Points, in no order, along strands that fork and pass close to each other.
Points whose rows are less than 129 apart are linked; no others are. Some points are linked to none.
Z_483: [ 11 -12  -3   2  22 -22  12  15 -18   7  12  20 -21  20 -20  -1  13  18
  -8 -11  -4  13  42  11 -12  32 -24 -40  16  10 -37 -19 -13 -29  62  51
  -7  81  26  23  12   4  26  23 -17]
Z_777: [ -9 -10  -1  20  -4 -14  11 -24  34 -26   2  19  33  10  27  24  10  -4
  36 -35  -6  -7 -31  -2 -22   5  -6 -25  43  47   9 -29 -31  -4 -16  12
  35 -39  10  -7  51   4  19  32 -45]
Z_977: [-20 -20  10   3 -32  16  -8 -23  37 -21 -11 -13  10 -26  -4  -1   1  -7
   1  -6  21   9  -2 -22  19  29 -12 -23 -10  -4   8 -36  32 -15 -19 -24
   3 -43 -39 -10  33 -30 -17   1  22]
Z_946: [ 26  31  12  -6  -6 -13  23  15 -16  13  -1 -52   8  -5  -9 -41  -3  -5
  25  10 -26  -7   4  36 -22 -16  -5  -2 -32 -51  -4  -7   7  13   2  17
  19 -20 -13 -22 -23  -7  -2  -6  -7]
Z_740: [-25  -7   5  10  -5   1 -16  12  24  51  18   7  -4 -17  19 -26  -2 -19
 -32  22 -18  20 -13 -32  -2  16 -10  -5   8  26  -9  30  -2 -30  15 -16
  -2  28 -53  20 -21  -5  23 -34  42]
Z_981: [ 11  18 -55 -29  34  11 -12   9  16 -32  -6   1 -15  -7  -6  30 -18  -7
   9  -3  36 -24 -25  31  30  -1  -5  27  47 -15  -2   9  -2  10   6  20
   7  15  30  11  10 -10 -25  30   9]
Z_582: [-17 -40  11   7 -41  31   2 -14 -13 -11   7 -13  -9  13   3 -37  12   9
 -44  31  40  23 -18 -47  35  -5  24   1 -78   2 -10  13  59 -21   2 -34
 -20 -33   3 -12  16   4  35 -28 -11]
Z_773: [  0  17 -24  24  33  -1  13  65 -22 -30   4  -7  41 -23   9 -11   6 -44
 -17  12   5  11  14  33  -5 -47  17  56  -9  12  21  35 -11  -5 -19  -8
  -1  -9 -10  18  16   4 -29  29 -30]
Z_592: [ -8  24  16 -24  13  16 -16 -35   0  23  55 -10  15 -13 -41  29  20  31
 -10  -5 -24  21   9  22  -9  -8  -6 -58  45 -27  10  22 -39 -29  45  19
   4  27  52   7 -34   9  11 -23   8]
Z_601: [ 12 -11 -25   3  58 -32   3  40  11  50  -3  30   9 -13  10  31  -9 -36
  -9   4 -15 -21   9  32 -33 -22  -6   5  37  47   3  10 -23  15 -23  21
   4  12  11 -11  21   5 -55   1  -5]
Z_712: [-30   2  13 -10  42 -30 -28  40 -28  -4  -2   2  -4 -43  20  13  24 -33
  23   6 -32  -8  43  15 -19 -10  24  27   2  21  -8 -16  12  29   2 -14
  -9  37 -35  27 -17  30  -4   0  -8]
Z_973: [-27  -2   9 -22  -4  19 -18   5  34 -13   3  -9  -4 -16  13 -32 -14   7
 -28   5  26   6 -32 -19  21   6  -2  20  -1  11  -6  30   9 -18  14 -33
 -50  19  -6  12 -17 -37  21  -2  19]
Z_618: [ 16  37   3   2   8   5  -6  -7  17  25  50  -7  34  -1 -19  18  -5   7
   0  -8   0  20   6  17 -24 -14 -16 -12  27 -35  24  34 -48 -24  12  23
  25   4  23  -2 -16   7 -18  -2  18]
Z_476: [ 28  11 -38   1  38 -15  18  39  19  22  15  20   7  15  45   5 -17 -20
  -2   7  -9 -34 -39  26 -23 -24 -11   1  39  35   7   9 -20   4   3   0
  11  -7  14  -6  26  31  -8  21 -11]
Z_474: [ 12   2  -5  40 -20   7  29   2 -44 -22 -27  -4   6  52 -43 -24  -2 -16
  14  11  -2  29  15 -13  20  -8   6  19 -63  -8  -6 -10  31  23 -44  -1
   7 -43 -15 -21  16  10 -15  24  -8]
Z_460: [-16  -6  50  30 -23  12  19 -36 -56 -23   2  22   4  55   3 -38   9  -2
  14 -20 -15  41  -1 -38 -14  -2  -4   9 -35  23  -4   1 -12 -12  -6   5
 -13 -11   0 -12  -6  -2  43   9 -24]
Z_784: [ 20 -14 -39  22 -24  11   0  22  -6  -6 -21  18 -10  36  -9  -1   8 -12
 -10   2  27 -32 -10 -10  64 -13  25  18 -18  17 -21  19  15   2   3  34
  32   2   2   2  40  35  -2  -1 -19]
Z_499: [ 28  24  -6  13  26   7  19   6 -23 -46  19  18   8   6  47 -11 -21   1
  12 -33 -14  12 -11 -17 -18  -3 -37  16  50 -10  17  -1 -24 -21  -8  -7
 -14   1  -2  32  -1  31  17  34  37]
Z_377: [  9 -26  -6   6   7   2  -5  -2 -29  18 -16   7   3 -25   3  43  22 -13
   3 -22 -30 -18  45  -7  10 -22  10 -21  21   7  27 -33  12  22 -24  -5
  28 -56  12 -10  20  42 -29 -27  -6]
Z_315: [-20 -35  20   8 -35  30   6 -12  36  10  25  -7   6  11 -28 -13  21  15
 -46  25  15  45  30 -21  -2  42  -4 -69 -52 -27   1 -46  21   9  31 -36
 -33 -24  -3  -2  27 -13   3  -4   8]
Z_644: [-19   6 -14 -14  19  18 -19  53  33  15  26 -44  19 -72   2   4   8 -21
 -33  10   8   2   2  30  10 -18  -2  -8   4   3  11  19  14 -10  10 -26
  -3   4 -49  14   2 -22 -18 -18   4]
Z_609: [-18 -30  35 -23   0  10 -17 -19  -5  23  13   1 -29 -12 -10  15   0  37
 -13  23  -5  10  30  -1 -14  32   0 -61 -23 -31 -10 -53  23  32  30 -30
 -43   8   9 -19 -20   2  14 -32 -20]
Z_141: [  3  22  16   6  17  -6  11 -25   0  14  21  42   3  26  32  26  -2  15
  29  15 -31  14  18   3 -34  -4 -15  28  27  -1  32 -12 -33  40 -21 -41
 -20  -1  24   1 -31  38   8   3   6]
Z_914: [  6   0 -22 -14  23 -27   3  16 -17  19 -52  -7 -37 -20  18 -30   2 -26
  29 -12 -28 -53 -63 -12   8 -20  12   2  15  24 -22  26   8  20 -14  51
  20  -9 -26  -9  -1 -14 -21   8  25]
Z_599: [ 33  -5 -27 -11  27  -8  -6  35   8  12   5  25 -12 -17  55  20   6 -22
  -6 -14 -23 -51 -31   5   2 -23  -8 -24  58  24   5   3   6  -8  23  11
  27 -12   7   9  34  70  -5 -12  10]
Z_213: [  3 -16  10  -6  11 -31  -9  12  -9  52 -22   8 -21 -17 -12   3 -12  -4
 -27  -7  -7  -7  15   4 -18  -3   9  12  -6  17 -27  21   0 -13  -4  31
 -12  52 -15  -7 -11 -29 -22 -29  20]
Z_194: [ -9  19 -21 -25  28 -17  12 -23  27   3 -32 -22  13  19 -15 -20  15  29
  57  10 -38 -28 -30  48  -1 -23  13  54  -4  -4   3  14  -9  56   4  -7
 -29 -29  25 -22 -37 -17 -24  -5 -10]
Z_934: [  7   6  -7   2  17 -22  17  19 -31   6 -20 -23 -10 -36  32 -43  -5 -35
  16 -23 -45 -23 -39 -24   0  -4 -16 -19  18  21 -21   0  27 -20  -9  21
  25  -1 -42   2  11 -14  19  -8  20]
Z_566: [-25 -33  26 -14 -21   3 -41 -35  14 -10 -38   5   0 -44 -15   9  17  20
   0 -15   6 -14  -5 -32   7 -29  42  19 -39   7  11 -12  17   0  -9 -11
 -19 -43 -27 -12 -27 -20  -2 -30 -18]
Z_208: [ 23  13 -35  17 -34  -1   1  11  27 -37 -41 -17   0   4 -11 -23  -5 -16
   6  -4  39 -29 -29 -12  44  -7   8  27 -22 -24  -3  17  18  -3 -16  10
  34 -30 -49  20  26 -14 -22  22  22]
Z_450: [ 15   6   0 -20  26 -15  -5  -3 -35  37  18 -28 -39  -9   8 -31   3   2
  11  -4 -48 -19 -28 -18  -8  12 -20 -51  39   9 -32   6   9  -7  33  38
  16  50  -2   2 -28  -1  35 -24  27]
Z_61: [ 34  24 -15   8 -16  -4  14  25  -3   3 -39 -12 -11 -13   2  -5 -14 -18
   2   8  30 -22 -11 -15  -5  -4  -5  24 -39 -33  21   2  27  13 -39  -3
  37 -29 -52   3   9  -8 -33   6  28]
Z_137: [ 14   7 -20  15  -5 -15   9  10  33 -17   3  10  14 -12  31  40   0 -23
  14  -8  26 -29 -17   4 -15  19 -14 -29  44  24  19 -37  -5  -4 -26   8
  67 -29  -7   1  67  29  15  32 -25]
Z_386: [  0 -11  16  -7   7  -8 -18  -2  -6  -2  14   4 -43 -27 -26  54 -38   3
 -19  -8  40  10  37  -6 -32  51 -20 -63 -19 -17 -10 -43  23 -15 -19  -1
  12  38   1  -8  15 -37 -26   9  -2]
Z_322: [-21  -4   2 -34   6   0 -44 -17  54  -8 -12  -2 -10 -14 -46  12  24  29
  24   6  18  -3  20  15  21  39  18   6 -13 -20   3 -29  25  52  11 -30
 -37  20 -35  -8 -35 -19 -24   0   9]
Z_249: [  7  35  -9 -36  26  -4   6 -16 -21 -60 -29 -10 -21 -17  28  13 -22  10
  59 -10   9 -16 -32   0 -19  -2  -6  31  21 -30   3 -20  10  32 -42 -17
  -4 -25  12   8 -13 -20 -13  35   6]
Z_814: [  4  -6  -1  17  -1  11   7  34 -16   3  30  18 -13  13 -21   7  18   3
 -33   2   8  24  55   5   8  30 -14 -36  -4 -16 -17 -10  -2  -9  46  12
 -10  64  -4  40  22  23   9   4   6]
Z_883: [  9  12  19 -34  -2  -1 -30 -26  -4 -26  12  25 -31  -1   7  35 -24  21
 -16   5  53  11   5  -7 -13  22  12  30  -7 -27   2   2   7   4 -14 -15
 -36  42  31  11 -27 -14  -1   6  10]
Z_51: [  3  20 -48 -16  41  10  -5  21  10 -36  35  11 -13   5  29  21 -13 -10
   0  18  22  -6 -24  23  16  11 -18  12  38   6  -3  10 -17  -5  16  -4
 -22  56  17  22  -8  12  21  37  -5]
Z_614: [  0  38  10  -8  -2  12  -3   7   6  25  46  -9  39 -25  13  18  14  20
  -5  29   0  22   8  31 -35 -38   8   5   1 -28  45  19 -32  -7   9 -25
  15 -23  31  -7 -29  20  -2 -21 -13]
Z_491: [ 16  -2 -17 -19  16  -1 -12  13  11  12  -5   6 -13 -38  39  43 -10   6
  -7   2  -6 -35 -19 -12  11 -21  -3  -7  54   1  13  -2   0  -3  -7 -24
   9 -18  15   6   2  24 -10 -29  20]
Z_165: [  5 -12 -28  45 -23  19  27  34 -15 -12  -8 -20  12  46 -33 -10  20 -15
  -9  29   1   9  30   2  52  11  14   2 -43  13  -1  -8  31  30 -10 -20
  21 -27 -21  -3  33  44   3  23 -18]
Z_782: [  3  -3 -39  10 -24  38  10   9  30   8 -18 -29   7  29 -55 -10 -49 -24
 -33  17  38  11 -12   4  41  13 -11 -16 -21  -5  -3  32   4 -14 -36  -5
   6 -29 -10 -23  34 -37 -50   4  47]
Z_606: [ -4   2   7 -24  -7   9 -14  -1   9 -12  20  -4 -43 -11  -7  28 -33  16
 -28  18  53   7  -2  -1  -1  32  -7 -24 -36 -14   0 -20  30   0 -18 -19
 -12  26   7 -13   0 -36  -2   0 -12]
Z_23: [-13 -13 -23  28 -27  32  27   3  10 -25   2  -7  32  28 -34   1  58   1
   9   2 -14  19  31  11  57  16  13 -16  -4  -4   4 -16   1  37  34   0
  11 -23 -27  20  39  30  11  23 -18]
Z_756: [ 10  10   4  29  13 -11  18   4 -36  38  10   1   1  -9  46 -31 -12 -31
   2 -15 -58  12 -33 -49 -31 -11 -20  -8  19  26  -1  19  -5 -32 -29   3
  24 -24 -28   8  -1  15  14 -16  52]
Z_792: [-17  14  -5  -9  -1  -8   4 -37  14 -46 -28  -3 -19   8  14 -10 -21  13
  50  -8   7 -11 -62 -24   0  11 -17  24   3   1  -3 -24   0  11 -29 -17
 -11 -30 -11  -9   1 -31  20  36  -9]
Z_310: [ -5  13 -30   6  18   9   1  63   6   6  26 -31  31 -29 -15  -7  -9 -23
 -40  20   5  13 -18  45  18 -51   6  14 -13  13   9  56  -8 -26   4  10
  -1  18  -8   4   0 -18 -13   7  -8]
Z_598: [ -8 -14  26  20 -10  -8   1 -24 -34 -46 -10  48   2  32  26  -8  19  11
  10 -39   5   7   5 -28  -6 -11   6  27   0  33 -11  -4 -19 -25  10  13
 -14   9  28  16  13  10  49  21 -48]
Z_406: [  0   6  24 -26   1  19 -17 -23 -14  31  38  -8 -16 -15 -27  39   6  34
  -7  23 -16  14  32  18 -15  10   2 -56   3 -36   6 -15 -15  14  40  -8
 -14  18  53  -4 -49  18   9 -32  -1]
Z_449: [-26 -27  43   6 -28  14 -21  -7  -4  19  -1  23  -7   8  11 -25   9   3
 -31  16  30  16  -1 -45   0 -16  38  27 -63  18  -2  31  28 -22   2 -24
 -27  -4 -19  -1 -20  -4  37 -36 -17]
Z_8: [-29 -44  16  -3 -39  -4 -13 -34  12 -14 -51   4   2   2   3 -17   8   3
   1 -29   0 -21 -37 -45  24 -21  21  21 -10  36 -13  17   7 -25  -2   2
 -12 -37 -10 -13  -2 -40  15 -15 -17]
Z_497: [  3  -2  17  31  13 -10  22  32 -23  -1   5  -1  27   0  21 -12  17 -22
   2 -14 -50  12  43   5 -21 -16 -12   7  -1  14  10 -18 -15   9  -3 -16
  -1 -17 -23  16   6  37  -1 -13  -8]
Z_188: [-10 -32  33 -11 -28  18  -7 -22   4  24  18   8 -22  -1  12 -19  -3  22
 -32  20   8  24  24 -45  -7  34  -7 -36 -48 -33   2 -31  35  -5  14 -36
 -39 -17  -9 -15 -20  -1  18 -43  30]
Z_350: [ 13 -17   8  49  -4  -1  23  12 -25  14   3  16  32  11  57 -19   6 -28
 -19 -18 -48  18  12 -42 -23 -10 -20  -3  19  30  16  -4 -15 -29 -19 -26
  15 -39 -25  15  17  51  16 -19  17]
Z_218: [-29 -10 -37   2   9  10  16   4  37   9  -1 -11  15  14  -9  27  -6  11
   0  35  -5  -2 -24  39  11 -33  12  20   4  53  10   9  -3  20  -9 -37
  -1 -36  58 -26  24  -5   3  11 -58]
Z_47: [ -5  10 -47 -20  42   8  12 -29  15 -13 -22   8 -12  51 -15  -1  10  13
  40   2 -31 -23 -27  28  41 -11   8  45  28  20 -12  15 -17  52   0  -6
 -36 -12  50 -12 -17   2 -23  11  -1]
Z_231: [ 14  16 -10  20 -25   1  15  12  -9  30  -6   1   6  14   1 -30 -27 -26
 -15  19  17  12  -8 -17  -6  -7  -4  28 -36  -8   6  31   1 -18 -29   4
  18  -5 -26   2   2 -12  -9   3  23]
Z_58: [  2  10  32  30 -43   0  28 -19 -43  -8  -6 -19   5  40 -31 -41   2  -7
  17  11 -11  32 -12  -6  -3 -12   5   1 -63 -10  -7  -6   0   2 -18  12
  16 -35  13 -35  -1 -13  29  13 -38]
Z_535: [ 13  13  33  37  12  -6   2  -1 -24 -34  26  43  30   4  34   6  10  -8
   2 -45   0  25  15 -30 -36 -21 -16  23  21  -1  21  11 -37 -46  -1  14
   3  17 -12  40   0  37  15  18  18]
Z_701: [-18 -20  -3  18 -28  23  15  20  12  -4  20   8   4  27 -43  -3  23   4
 -44   9  22  42  54  -2   9  49 -13 -62 -30 -23 -19 -36  12  15  48 -11
 -37  16  -9  35  53  -3  -6  27   5]
Z_202: [ 15  15  -7 -34  27 -15  15  -8 -27  31 -34 -16 -38  -1  -4 -30 -22  -2
  37  10 -23 -30 -37   9  -8  -6   5  16   0 -27 -16  19   4  41 -23  35
  -9  10  -9 -18 -31 -23 -28   2  33]
Z_670: [  1  28  -6 -31   0   5 -40 -14  33   6  -4  -2  -8  -5 -40   6  16  11
  20  29  23  -4   7  20  19  13  35  54 -17 -22   6  32  10  54   2 -13
 -28  41 -33  13 -56 -11 -22   7  37]
Z_18: [ -6 -20 -15  21 -22   3  18 -25  40  -1 -13   7  21  40 -18  27 -25  -5
  10 -11  23  -9 -25  13   9  25  -3 -36  30  30  -3 -10 -19  -3 -32  20
  36 -46  29 -40  63 -10  -2  35 -31]
Z_636: [  9  16  10  42 -44   8  31   2   3  30  21   6  35  37  10 -32 -24 -22
 -28  22  18  22 -46 -26 -22  -2  -2   1 -18   9  10  46 -15 -45 -31  20
  44 -17  -8  -6  26   0  24  19   1]
Z_227: [ 25  33  -6 -25  17 -11  18  -1 -14  -3 -15 -26 -12 -22  25 -15 -10   9
  34  -1 -16 -23 -19  20 -19 -14  -3  19   9 -40  10 -13   9  31 -12 -11
   6 -27  -3  -3 -27  -3 -16  -1  11]
Z_367: [-10 -10   0  11 -12  -5 -17 -15   7 -15   1   3 -15 -24 -13  43 -31  -3
 -20 -32  43  -6  -3 -17 -12  44 -16 -47  15  12  -4 -33   4 -30 -25  29
  50  24  -5   8  43 -27  -5  17   9]
Z_408: [ 26  -4  15  -4  -2 -35 -22   8 -33  32 -27  33 -27  -2 -20   0  18 -10
  -2 -15  11 -31  30   4 -20  -9  31  37 -19  -7 -26  30  -8  -3   1  66
   9  64 -18  14 -23   2 -20 -10   9]
Z_425: [ -9 -16 -12 -30  35 -15 -22  30 -26  -7 -16  -7 -21 -29  11   5  21  -6
   7   0 -38 -28  24  23  33 -12  23  12  19   8 -19  -5  22  27  33   6
 -27  41   1  11 -15  24  -7 -24   1]
Z_875: [ 12  -6 -20   9 -31  17  13   0 -19 -20  -8  -9 -26  51 -23 -20 -19   1
  -7  13  27   5 -21 -10  56  14  -2  -1 -36  -3 -21   0  23  -4  12  17
   8   4  25 -11  26 -12  25  13 -21]
Z_215: [ 19  -8 -23  17  15   7   1  16 -12  18   5   5  -2  -1  23  40   4 -29
   3 -13 -14 -16  14  -9 -11  15 -13 -51  47  33  14 -28   3   9 -34   2
  54 -40   4 -14  56  52  -8  16  -8]
Z_38: [  0 -13 -11  28 -44  14  37   4  37  -1  -5 -25  25  36 -21 -60   3  -8
  -9  33   5  28   1   0  20  26 -19  -3 -51 -10  -9 -10  10  -4   8 -27
 -12 -37 -35 -17  16 -14   2   5  14]
Z_381: [-16 -24  10  -6  -1  -2 -15  12   9  72 -17   1 -15   3   0 -21 -10 -11
 -26  34 -16  -5  -6 -18   7  -9  18  17 -18  22 -20  42  10   6  -1 -17
 -24  16 -30 -13 -39 -15   3 -54  40]
Z_209: [ 10  10  24 -29  25 -20   2 -26 -29 -22   8   3 -26   4  -7  10   6  23
  39  -8  -6  -6  32  22 -22  34 -15 -26  20 -30 -23 -51  -6  12  18  27
  -1  45  38  -9 -15  -2  15  17 -20]
Z_840: [-10 -16   0  19 -26  24  -7   5   2 -25   3 -22  17 -27 -33  27 -15 -18
 -26 -27  42  19  27  -9  16  27  -3 -43  -3   1   9 -13  16 -26 -28   8
  29 -20  -5  -2  54 -27 -29   5   4]
Z_855: [-34 -13  12   2  -5  12 -13  16  55  27  25 -12  22 -54   0 -21  26  -3
 -35   0  -1  19  22   0  -3  24  -5 -26   4  12  -1  -2   5 -10  43 -25
 -22  25 -61  22   6 -25   5 -15  25]
Z_731: [ -1  -6  38  14 -23   6 -14 -15 -46 -40  10  19   2  -7  12 -12  11   8
  -5 -47  20  18  16 -40   7  -1  -4   1   1  -6   3  10  -1 -50  14  18
   5  11  -5  32  -3   2  27  -6   0]
Z_880: [ 30   0   8 -20   5 -12 -10 -34  -1  -3 -21  34 -19  25   7  35 -13  33
  10   5  15 -19  21  14   1   1  11  46   7 -25   3   5 -12  24  -2  -4
 -29  19  52  -7 -43  16 -15  -6   7]
Z_73: [ -1  26  -9 -44   6  -2 -22 -13  29  12 -14 -33   1  -1 -13 -19  20  21
  29  24 -27 -18 -20  33  10   2  25  41  10 -19   2  23   3  60  12 -25
 -20   4 -13  -1 -68  -7 -11 -25  41]
Z_63: [ 21  13  13 -13   0   2 -13 -16 -41  34  27 -38 -13 -28  -9 -12   2  22
  -8 -18 -29  -6 -16  -7  -5 -16  -6 -43  19 -24  -1  26  -3 -26  33  50
  30  10  12 -10 -40   6  12 -43  34]
Z_190: [ 13  23  17   5  41   6  26 -14 -50 -43  25 -10   8   6  32 -15  -1  -3
  38 -37 -42  20 -13   5 -33 -16 -25  -7  31 -20   3  -7 -26 -11   8   5
  -2  -8  24   2 -19   7  34  17   5]
Z_677: [ 29   1  17  -1 -17 -23 -17 -23  -6  -2 -35  37 -15  43 -12   4  15  20
  22 -20   9 -24  34  -9   4  12  10  38 -16 -25 -15   5  -7   4  20  37
 -12  40 -10   8 -36  18  -3  -9  21]
Z_422: [-26 -27  13  -6  -6 -12  -4 -15  -6 -18 -19  24  -9   7  40   7 -13  12
   1 -17  -3 -15 -31 -30   7 -32  15  26  18  52   0  13  -8 -19 -15  -7
 -22 -13  33  -4  14  -7  32   2 -43]
Z_694: [ -8 -16   5  14  19  -8  10  32  -6  45  17  -3  20 -14  -6  23  31 -19
  -2  12 -55   3  49  17 -22 -20  -1 -41  21  25  20 -18 -13  18   1 -14
  11 -14   5 -11  10  35 -12 -26 -20]
Z_81: [  6   6 -41 -24  16  15   9 -27  22  -6 -23   6 -16  30 -12  19 -16  11
  24  -9   6 -24 -31  15  26 -15   3  16  32   3  -3  14 -12  21 -20   9
  10 -35  42 -20  17  -7 -27   3  -5]
Z_323: [ 47  26   6  -6 -20  -3  17  14 -52  17   9 -40 -20   7 -16 -24 -10  13
  -9  11 -17  -6   3  12   6 -17  -9 -30 -19 -59 -14  17   8 -12  31  22
  19  -6  29 -15 -23  15  -3 -26  11]
Z_366: [ 11 -13   5  16   4 -39  24 -10   1   5 -25  32 -13  26  15 -11 -36  -7
  12 -31   5 -16 -21  -7 -35  15 -31  -3  15  45 -27 -24 -25 -28 -16  44
   8  29  14 -12  19 -29   6  27 -28]
Z_331: [  0  31  -6 -14  41  -6   5   1   6 -13  32  25  -8  17  31  32 -17   5
  13  38   0  16  18  29 -16  20 -24  19  29  -6   8 -23 -19  28  -2 -37
 -23  42  40   4 -15  18  14  40 -20]
Z_920: [-24   9  12 -36  39 -25 -38  -6  26  -1   3  -5  18 -25  14  18  23   1
  16   3 -28   0   3  25  -9  -5  21  25  48  23   2  20 -17  16  12 -10
 -37  58   5  13 -39 -16   3   3  12]
Z_794: [-10 -13  -4  42 -49  13   6 -35  32   5   5  21  22  50 -33  20 -29   2
  -5   1  41  23  -8 -18   5  47 -12 -30   4  -6  11 -16 -20  -3 -29  15
  39 -18   1 -14  44  -5  -7  39  -2]
Z_393: [ -4 -30  10 -17  -3   7  17  -8  -7   1 -37 -17 -24   4  23 -22 -46  16
 -22   8   8  -2 -33 -14  -5 -19   0  29 -26   2  -9   3  21 -11 -27 -46
 -47 -18  24 -26  -9 -37 -13 -18   7]
Z_371: [ -5  24   5 -24  -4   4 -19 -18 -31 -33   3 -22   6 -30 -18  12  26  26
  28   2  17  -8   7  30  -5 -30  34  38 -37 -44  14  -5  16   8   9  18
  11 -26  23   1 -23 -11  -4  -1 -48]
Z_502: [-27   8  26 -20  35 -25 -40  23  24 -24  16   8  22 -56  13  19  26 -12
   6   0 -10   8  46  27 -26   1  16  35   5   7  13  -5   4  20   1 -32
 -45  40 -26  30 -35  -6 -19   6   1]
Z_441: [  9 -15  13   3 -20 -13 -24   7  42  45   8  28  18   2 -32  20  15  24
 -31   3  11  -3  53  19  -5  17  11   2  -4 -10   2   3 -23  -9  47  15
 -18  53  -2  14 -27   0 -23 -43   1]
Z_999: [ 27   9  -8  23 -43  -5   3 -10 -15   5 -19  20  10  31 -17  -6  34   1
  15  -8   6 -19   5  -7  18 -31  25  27 -33  -6   4   7  10  11  -4  34
  48 -39   0  -6   8  45   1  -5 -25]
Z_735: [  8  11   4 -26  50 -15   7 -16 -16 -34  21  -6  12 -10  27   4  19   9
  41 -23 -37   1  27  31 -23   3 -23  -6  45 -26   1 -39 -24   5  27  -2
 -14   7  41   4 -19  17   5   4  -7]
Z_955: [ 24  -9 -11 -20  13  10 -21  28 -23  -8   9   7 -13 -33  20  28   7  10
 -26 -18   0 -16  29   5  34 -13   3   1  28 -15   0  20  13 -21  31  -3
   3  21   9  29  -6  36 -12 -22  16]
Z_642: [ 12  -5  16   3  10 -14   8  -1 -40 -24   2   5 -18   4  -4  -9  26  11
  26 -42 -20   0  36  -6 -17  32 -18 -29  10  -3 -33 -47  -2 -14  31  41
  19  53  -7  19   5   4  23  18 -12]
Z_280: [-22  -7  -1   1  32 -11  -9  -2  23   7   9  23  24 -22 -10  45  -1 -10
  -5 -10   0   9  25  26 -26 -15   0 -11  42  30  11 -11 -38  -1 -11   4
   1   7  31  -8  17 -18 -28   5 -25]
Z_657: [-23  14  16 -15  -3  13   5  10  -9  13  25 -12  10 -18  14  -9  -9  16
 -18  33  -9  15 -19  18 -12 -44  20  19 -23  14  12  22  -8   2   7 -29
 -14  -9  35 -12 -23  -4  23 -22 -31]
Z_318: [  6 -10  -6  34 -40  14  32  18  24  -3 -27 -49  45  34 -46 -37 -15 -28
 -41  36  24  24  10   1  31   3   6  -9 -49 -11  12  18  14 -16 -39 -17
   0 -66 -18 -24  33  -7 -28   9  11]
Z_884: [-27 -16   0  -7 -26  24   6  18   0  -8   7 -35  -9   1 -14 -21  -5  20
 -25  39  13  15 -11   8  27 -14  21  -5 -56  17  -5  12  35  -5  13 -37
 -20 -26  26 -25  12 -12  22 -22 -44]
Z_624: [  3 -11  20  26 -36  -7 -22  -4  -9  21 -24  39 -13  14   9  10   9   4
  -4  18  17 -13 -11 -47   7 -25  38  43 -45   9   6  20  17  -7 -21   0
  19 -19 -26  12 -10  37  15  -8  -9]
Z_154: [-23   6  11 -37  23  -5 -18 -33  16  25  -7 -11   7 -33  12   7  -8   7
   7 -15 -31 -11 -28   5 -10 -17  12   8  37  18   6  27 -24  10  -3  -6
 -15   8   1  -2 -44 -30  -7 -31  13]
Z_397: [-29 -20  27  -9  -1   2 -21  -6  12 -17  -4  -7  -1 -34 -12 -11  24   8
  17 -18   0   2  11  -8   6  10  11  -5 -40  -9   3 -37  34  26  -3 -27
 -25 -19 -47 -10 -17 -21 -13 -12 -11]
Z_536: [ -1   5  10  46 -50  11  15 -17  22  -3  18   8  31  53 -12  -7 -46  -3
 -33  12  48  41  -5 -20 -16  20 -14  -6 -19  -5  22  16 -25 -45 -29  -1
  14 -12  13   2  35   0   7  25   0]
Z_26: [-12   6  -7 -44  28  -1 -12 -19  -4  16  20 -18 -19 -17  26   4  -8  19
  -1 -14 -32 -17 -40   5 -13  -2 -17 -26  64  22 -11  20 -15 -15  23  14
 -16  43  28  -5 -28 -21  33 -22  15]
Z_860: [-11  -4 -10   8   0 -14  17 -22  40 -13 -14   5  -4   0  10 -12 -49  -4
  21 -21  16  -4 -48 -13 -28  29 -37  -2  25  20  -9 -15 -21 -26 -34  16
   2   1  -8 -10  18 -57   4  37  10]
Z_685: [ 15  25 -59  18 -13  27  24  36  37 -14  -2 -35   8  10 -15  -8 -27 -26
 -20  30  51  -6 -33  14  44  18 -19  -6  -4 -13   5  20  17  -6 -16   0
  27  -7 -33   4  36 -17 -11  22  23]
Z_803: [-23  12  17  -9  25 -13 -22 -13 -20 -23   2  11  16 -35 -21  27  24   0
  23  -5   6   4  25  32 -10 -31  25  29   4  -5   5   2 -16   0   6  18
  10   6  29  -4 -16 -25 -19  12 -48]
Z_816: [-11   6 -15  15 -27  28  10  -3  30 -17   4  -7  12  24 -26 -30  28   2
   7   3   8  15  11   5  40  21  -9   6 -13 -15   2  -2  -1  16  30 -17
  -8  -4 -36  13  -4   7  12  -2  20]
Z_687: [ 13 -19  34  16 -29 -14  16 -17  -4  -5   4   9   7  -1  18 -10  27  29
  13 -30 -17   6  36 -15 -31  30 -25 -26  -4 -31  -6 -55  -2 -10  41  10
  18   9 -19  15   5  20  18  -6  -4]

Follow the links from the first point to the second, and from the first to the third. Name the last point that the two ways share.
Z_322; Z_483; Z_231: Z_598
Z_38; Z_880; Z_687: Z_598
Z_670; Z_377; Z_740: Z_397
Z_855; Z_73; Z_609: Z_397
Z_777; Z_280; Z_792: Z_227
Z_154; Z_350; Z_366: Z_227

A fork is a point with three links, a tip a point with one. Leave the first point through the second and follow the links. Name the first fork or tip that comes.
Z_636; Z_231: Z_598
Z_601; Z_476: Z_227
Z_920; Z_502: Z_371
Z_784; Z_999: Z_642
Z_188; Z_609: Z_875
Z_141; Z_331: Z_397
Z_367; Z_386: Z_773
Z_322; Z_670: Z_141
